Points on a hilly landscape, in no order, each with its height.
From any point a ball takes the steepest step (drop divided by distance) to one of its 2 nearest points. It stops when none of these is lower. Distance is the straight distance between rows; heights are no part of it.
q612: [134 180 142 157 156 164 122 135 108 156 139 114 178 173 124 134 145 121
 122 141 134 131 130 139 113]  h=312
q258: [172 157 117 150  92  88 117  63 151 149 161  97 131  99 118 128 116  79
 131 137 109 120  71  99  93]  h=687
q650: [196 148 189 174  76 122 113 151  93  88 180 117 119 157  84 138  92 141
 122 107 107  64  94  76 100]  h=536
q925: [172 139 147 160 116 144 134 103 123 144 124 123 115 128 144 137 133  95
  80 138  65 106  92 133 149]  h=200
q252: [170 155 169 168  76 122 102 133 112 129 173 120 126 151  66 118  86 152
 119 152 111 100 122  99 129]  h=477
q470: [156  72 117  76 120  88 141 113  96 137  96 126  85 102  95 118  97 137
 123 132 123 160 157 121 114]  h=285
q82: [123 147 174 153 114 138  86 153 120 142 143 149 152 114 150 156 122 143
 130 165 111 141 103 151 114]  h=868
q697: [105  62  99  56 104 140 104 164 160 125 110  86  63 110 108 184 132 106
 148  48 193  92  88 104 115]  h=540
q849: [179 175 140 172  83 103 115  65  94 154 165  94 121 146 114 148  93 123
 111 128  84  99  41 106 100]  h=706
q263: [175 109 104 147 121  81 113  55 167 134 156 142 137  98 116 159  99  89
 166 114 124  91  58  74  75]  h=667
q493: [142 131 120 127 121 130 111 137 131  97 137 107 190 132  94 129 161 111
 138 170 144  84 125  84 140]  h=609
q201: [152  99  98  92 149 138 119 100 166 155 102 100  90  89 142 156 125 113
 150  85 193 111  68 142 112]  h=534
q389: [158  73 125 114 148 180 119 112 140 129  93 162 150 100  98 121 143 136
 125 116 128 125  99 150 141]  h=474
q76: [ 32 109 112  74 152 129 195  93 148 132  85  72  98  94 186 120 182 140
 153 132 154 136 173 145 170]  h=908
q572: [134 185 135 171 109 101 116 144  86 128 167 114 149 137  81 100  93 138
  82 169 126 143 135 129 137]  h=411
q170: [ 59  54 110  51 107 148 106 137 155 115 104  95  78  86 133 177 142 134
 119  75 191 119 109 115 163]  h=549
q809: [149 119 130 118  91 114 103 143 101 128 161 159 109 114 101 100  95 146
  90 131 142 167 179 158  94]  h=390
q242: [ 92  66 125  95 130 107 184  84 133 146 116 123 111  73 139  90  96 135
 150 167 122 161 176 150 143]  h=274
q956: [172  80 150 142 114 165  83 141 154 104 137 163  94 148 121 134  95 117
 111  99  94 123  99 100 130]  h=306
q22: [104 193 105 131 140 110 108 170 129 115 128 162 101 169  71 117 124 175
 136 134 131 151 162 144 143]  h=186
q682: [ 99 182  79 150 166 141 147 139  93 133 140 187 122 177 154 119 147 149
  86 113  96 203 176 141 180]  h=359
q540: [167 102 154 129  93 109 114 153 123 111 146 132 122 105 150 167  88  92
 155 144  74 141 103  96 136]  h=833
q600: [ 71 176 145 174 178 116 163  90 115 134 106  92 199 109 149  79 155 137
 144 169 125 143 160 148 111]  h=412
q123: [139  98 151 119 143 163 124 197 134  91 117 168 121 178  76 133 130 135
 156  59 150  81 176 116 101]  h=558
q755: [142 167 184 187 128 164 127 190  97 110 149 176 145 184  74 134 117 128
 120  85 115  94 163  93 142]  h=160
q417: [170  86 107  95 113 128 166 121 146 144 127 104 141 121 129 160 163  55
 135  98 130  67  97 104 114]  h=666
q499: [201  68 133 122 118 117 139  84 141 132 140 129 122  98 104 145 122  90
 135  89 115  81  88  76 105]  h=636
q984: [144 158 179 149 112 150 107 156 118 131 136 128 158 134 145 155 117 100
 143 168  79 139 100  97 149]  h=851
q245: [ 94 117 131 164  98  75 117 142  91 150 157 132 167 159 116 174 112 131
 101 154  98  72 131 107 110]  h=745
q83: [176 102 158 134 111 103 126 162 129 106 126 129 132 146 112 168 101  90
 180 121  79  81  84  58 125]  h=811
q451: [135 124 174 138 100  78 109 166 105 123 124 125 149 137 114 185 120 107
 129 132  81  68 104  77 108]  h=783
q895: [ 56 206 116 191 158 110 149 125  97 164 153 182 134 147 152  97 141 139
 104 134  94 178 185 162 173]  h=330
q741: [107 144  90 132 170 170 165 104 138 184  93 126 152 121 178  92 169 136
 114 120 132 204 163 153 188]  h=406
q189: [126  82 131  96 138 148 142 183 114 148 118 132 132 127 117 152 139  70
 124  89 129 116 170 108 167]  h=697
q996: [118 165 153 194 114 131 126  81 100 148 149 134 132 135 156 130 101 144
  84 174  77 108  77 138 143]  h=371
q246: [123  84 115  91 100  72 140 157  90 117 126 148 100 117 110 124  99 142
 105 126 101 145 169 160  98]  h=345
q975: [158  34 125 100 122 134 151 162 124 159 136 128 130 116 114 139 134  60
 122  65 131  96 137  93 123]  h=686
q287: [122 187  94 126 129 114 136 106 157 156  93  67 123 150 156 101 159 108
 144 163 117 148 110 145 136]  h=700
q636: [ 75 203 144 188 129 100 125 121 110 137 126  72 174 117 177  55 169 113
 103 143  84 176 104 145 137]  h=173
q294: [113  91 138  66 145 149 109 178 162 108  87 131  84 128  95 162 112 130
 171  71 185  98 123 107 107]  h=532
q881: [129 102 117  97 149 174 154 205 145 138 133 115 101 166 118 122 137  60
 107  47 160 121 187  73 169]  h=703
q379: [119 149 157 139 128 140 107 106 131 126 132 130 148 113 174 102 156 152
 132 158 127 152 113 181 112]  h=883
q548: [172 115 186 171 134 139 126 170 124  93 116 165 113 171  65 118  98 149
 156  71 120  54 132 104  90]  h=579
q628: [ 79  90 105 162 138  62 153 120 137 149 137 117 139  82 175  60 113 174
 159 174 101 181 144 161 143]  h=370
q302: [ 89 143 135  89 123 170 110 119 138 110 140 153 137 116 152 107 153 140
  99 131 160 150 148 196  93]  h=892
q768: [131 140 110 134 125 105 107 112 147 166 110  98 140 159 140 132 148  98
 159 169 113 122  91 107 112]  h=683
q479: [ 95 165 136 156 184 146 168  83 138 172 117 121 122 142 193  75 185 151
 137 151  97 185 185 159 166]  h=424
q473: [139 151 137 112 124 136 116 212 122 136 142 173 117 172  71 121 121 135
 136 109 127 157 173 144 133]  h=137
q622: [167 123 154 121 122 143  96 136 122 115 110 165  83 127 132 137 123 128
  94 138  91 135 107 126 164]  h=344
q441: [ 71 183 113 136 153 167 112 121 136 107 131 175 158 140 132 114 170 133
  91 109 147 149 164 166 123]  h=895
q162: [134 102 110 163  94 150  86 127 138 115 148 154 122 160 128 141  72 164
 115 148  86 130 103 123 129]  h=402
q918: [102 158 105 116 118  97  95 157 131  99 129 138 126 172 116 139 112 157
 117 152 129 148 152 110 109]  h=245
q644: [115 135  87  83 116 178 208 129 145 152 137  75 140  99 178 116 151 107
 144 138 170 155 147 168 178]  h=501
q939: [101 113 109 104 171 116 165  97 158 132  52  91 104  93 167 137 163 139
 161 145 149 136 132 136 166]  h=904
q787: [ 63  87 120 122 152 108 143 110 140 144 106 150 126  90 143  76 106 159
 158 155 134 203 185 160 144]  h=307
q255: [ 66 193 176 194 115  89 139 116  97 153 139  78 190 109 148  94 153 141
 132 169  84 156 139 140 120]  h=322
q159: [ 69 181 118 117 163 148 137 155 151 102  82 162 143 116 157 128 182 118
 134 123 151 162 134 166 153]  h=897
q265: [152 136 118  80 130 137 135 156 138 107 133  88 103 142 153 156  92  76
 151 119 139 114 111 117  92]  h=314
q658: [100 109 105  83 168 207 141  99 134 154 101 156 143 105 143 108 167 151
 120 104 167 213 154 154 200]  h=417
q556: [176  78 113 109 134 109 104 114 149 128 128 132  75  70 129 153  94 136
 142 112 221 125 100 106 111]  h=548
q979: [147 135 148 145  72 116  74 144 117 115 171 148  97 136  90 119  81 149
 111 139 134 130 143 108  81]  h=425
q889: [127 143 113 106 139 121 114 170 122  64 130 104 129 145 137 159  81 122
 138 132 157 127 134 115  98]  h=294
q279: [122 102  92  83 122 152 139  73 157  96 130 105 154 100 160 129 158 148
 114 141 171 113 105 150 128]  h=551
q388: [163 165 164 172 155 162 122 145  75 144 149 145 162 178 105 152 122 149
 114 104 113  97 134 117 139]  h=248
q937: [172 152 147 125 120 138 104 107 137 138 116 110 184 119 123 146 168 109
 160 155 124  96  73 100 115]  h=652
q121: [129 196 128 158 144 125 106 152  83 135 145 123 164 146 127 114 124 135
  89 141 131 180 143 157 117]  h=353
q105: [166  43 117  78  98 121  89  75 139 137 145 119  69  78 130 158 121 131
 118  99 183 135 117  81 104]  h=565
q571: [160  78 153  93 107 125 116 185 153  95 116 152  87 144  91 144  99 133
 181  80 145  85 139 102  80]  h=544
q327: [125 118 107 106 162 166 124 111 139 133  81 139 136 107 123 111 139 155
 117 123 157 184 118 166 152]  h=433
q220: [ 90  93 115 145 135  89 199 114 140 118 124 110 135  76 186  80  96 144
 170 159 101 157 106 198 138]  h=438
q799: [107 128 103 103 129 120 215 118 141 116 120  96 133  63 179 110 131 121
 142 149 127 132 115 192 177]  h=483
q851: [153 142 129 142 131 109 110 100  98 122 128 126 128 171 112 154 141 190
 120 165 110  82 107 123 110]  h=563
q959: [ 66 143 122  68 157 146 142 143 160 111  70 127  98 102 156 146 173 144
 150 120 152 154 129 160 160]  h=900
q207: [152  93 120 100 165 136  95 149 146 140  87 122 100 139 112 149 132 121
 136  91 161 125 103 113 115]  h=518
q807: [168 131 140 120 128  86 126 139 104 116 163 100 110 132 142 171 100  72
 126  97 122  91 114 113  45]  h=339
q763: [ 72 137 112 170 114  82 102 107 126 154 154 121 143 139 147 140 119 118
 111 172 112  79 102 134  92]  h=713
q373: [177 125 162 144 118 125 122 147 105  96 139 148 137 162  77 152 128 166
 137 120 115  51 103 115  91]  h=595
q517: [166 101 113 118 116 172 113 107 159 112 138 151 139 119  86 108 109 150
 118 124 174 110 119 157 117]  h=512
q194: [118  90 139  79 139 124 167 100 107 123 123 137  73 110 125 126  99 126
 128 156 123 152 185 127 150]  h=235
q138: [117 159 144 149 138 150 138 193 113 112 140 220 134 157  83 134 125 123
 124  80 142 135 212 106 148]  h=97
q145: [123 162 128 165 125 128 143  65 105 141 136 127 144 173 139 115 139 176
 101 157  89 113 109 171 129]  h=475
q891: [137 130 115 125 130 161 149  94 140  92 134 115 174 119 131 127 143 125
 111 154 167 114 159 128 155]  h=573
q424: [140 109  97 100 109 132 122  77 152 122 134 113 127 126 113 107 132 138
 140 157 189  93 127 137  80]  h=531
q96: [193  51 128 102  86  95  99 112 134 104 144 133 106  98  91 133 117 124
 125 109 145 123 112  80 105]  h=596
q711: [ 66 197 114 173 130 104 145 146 125 138 136 127 127 124 174  87 170 109
  94 136  81 173 147 154 173]  h=284
q739: [123 155  83 129 173 153 149 106 117 139 125 159 150 161 138 115 161 170
 120 138 142 188 175 133 186]  h=386
q497: [ 74 180  89 173 172  97 137 102 163 132 110  76 127 145 182  84 166 133
 137 159 117 110 105 159 124]  h=710

Call two points neighbours if one is among the 2 nearest of the other. Go from one point of each pair to the other, from neighbour to neighbour, staying as low as possible. Name the highest point that can't be avoided.
q956 / q925 -> q622
q925 / q207 -> q373
q138 / q194 -> q252

Where does a ball stop that starts at each point below?
q881 -> q207
q650 -> q194
q189 -> q207
q807 -> q138
q258 -> q207
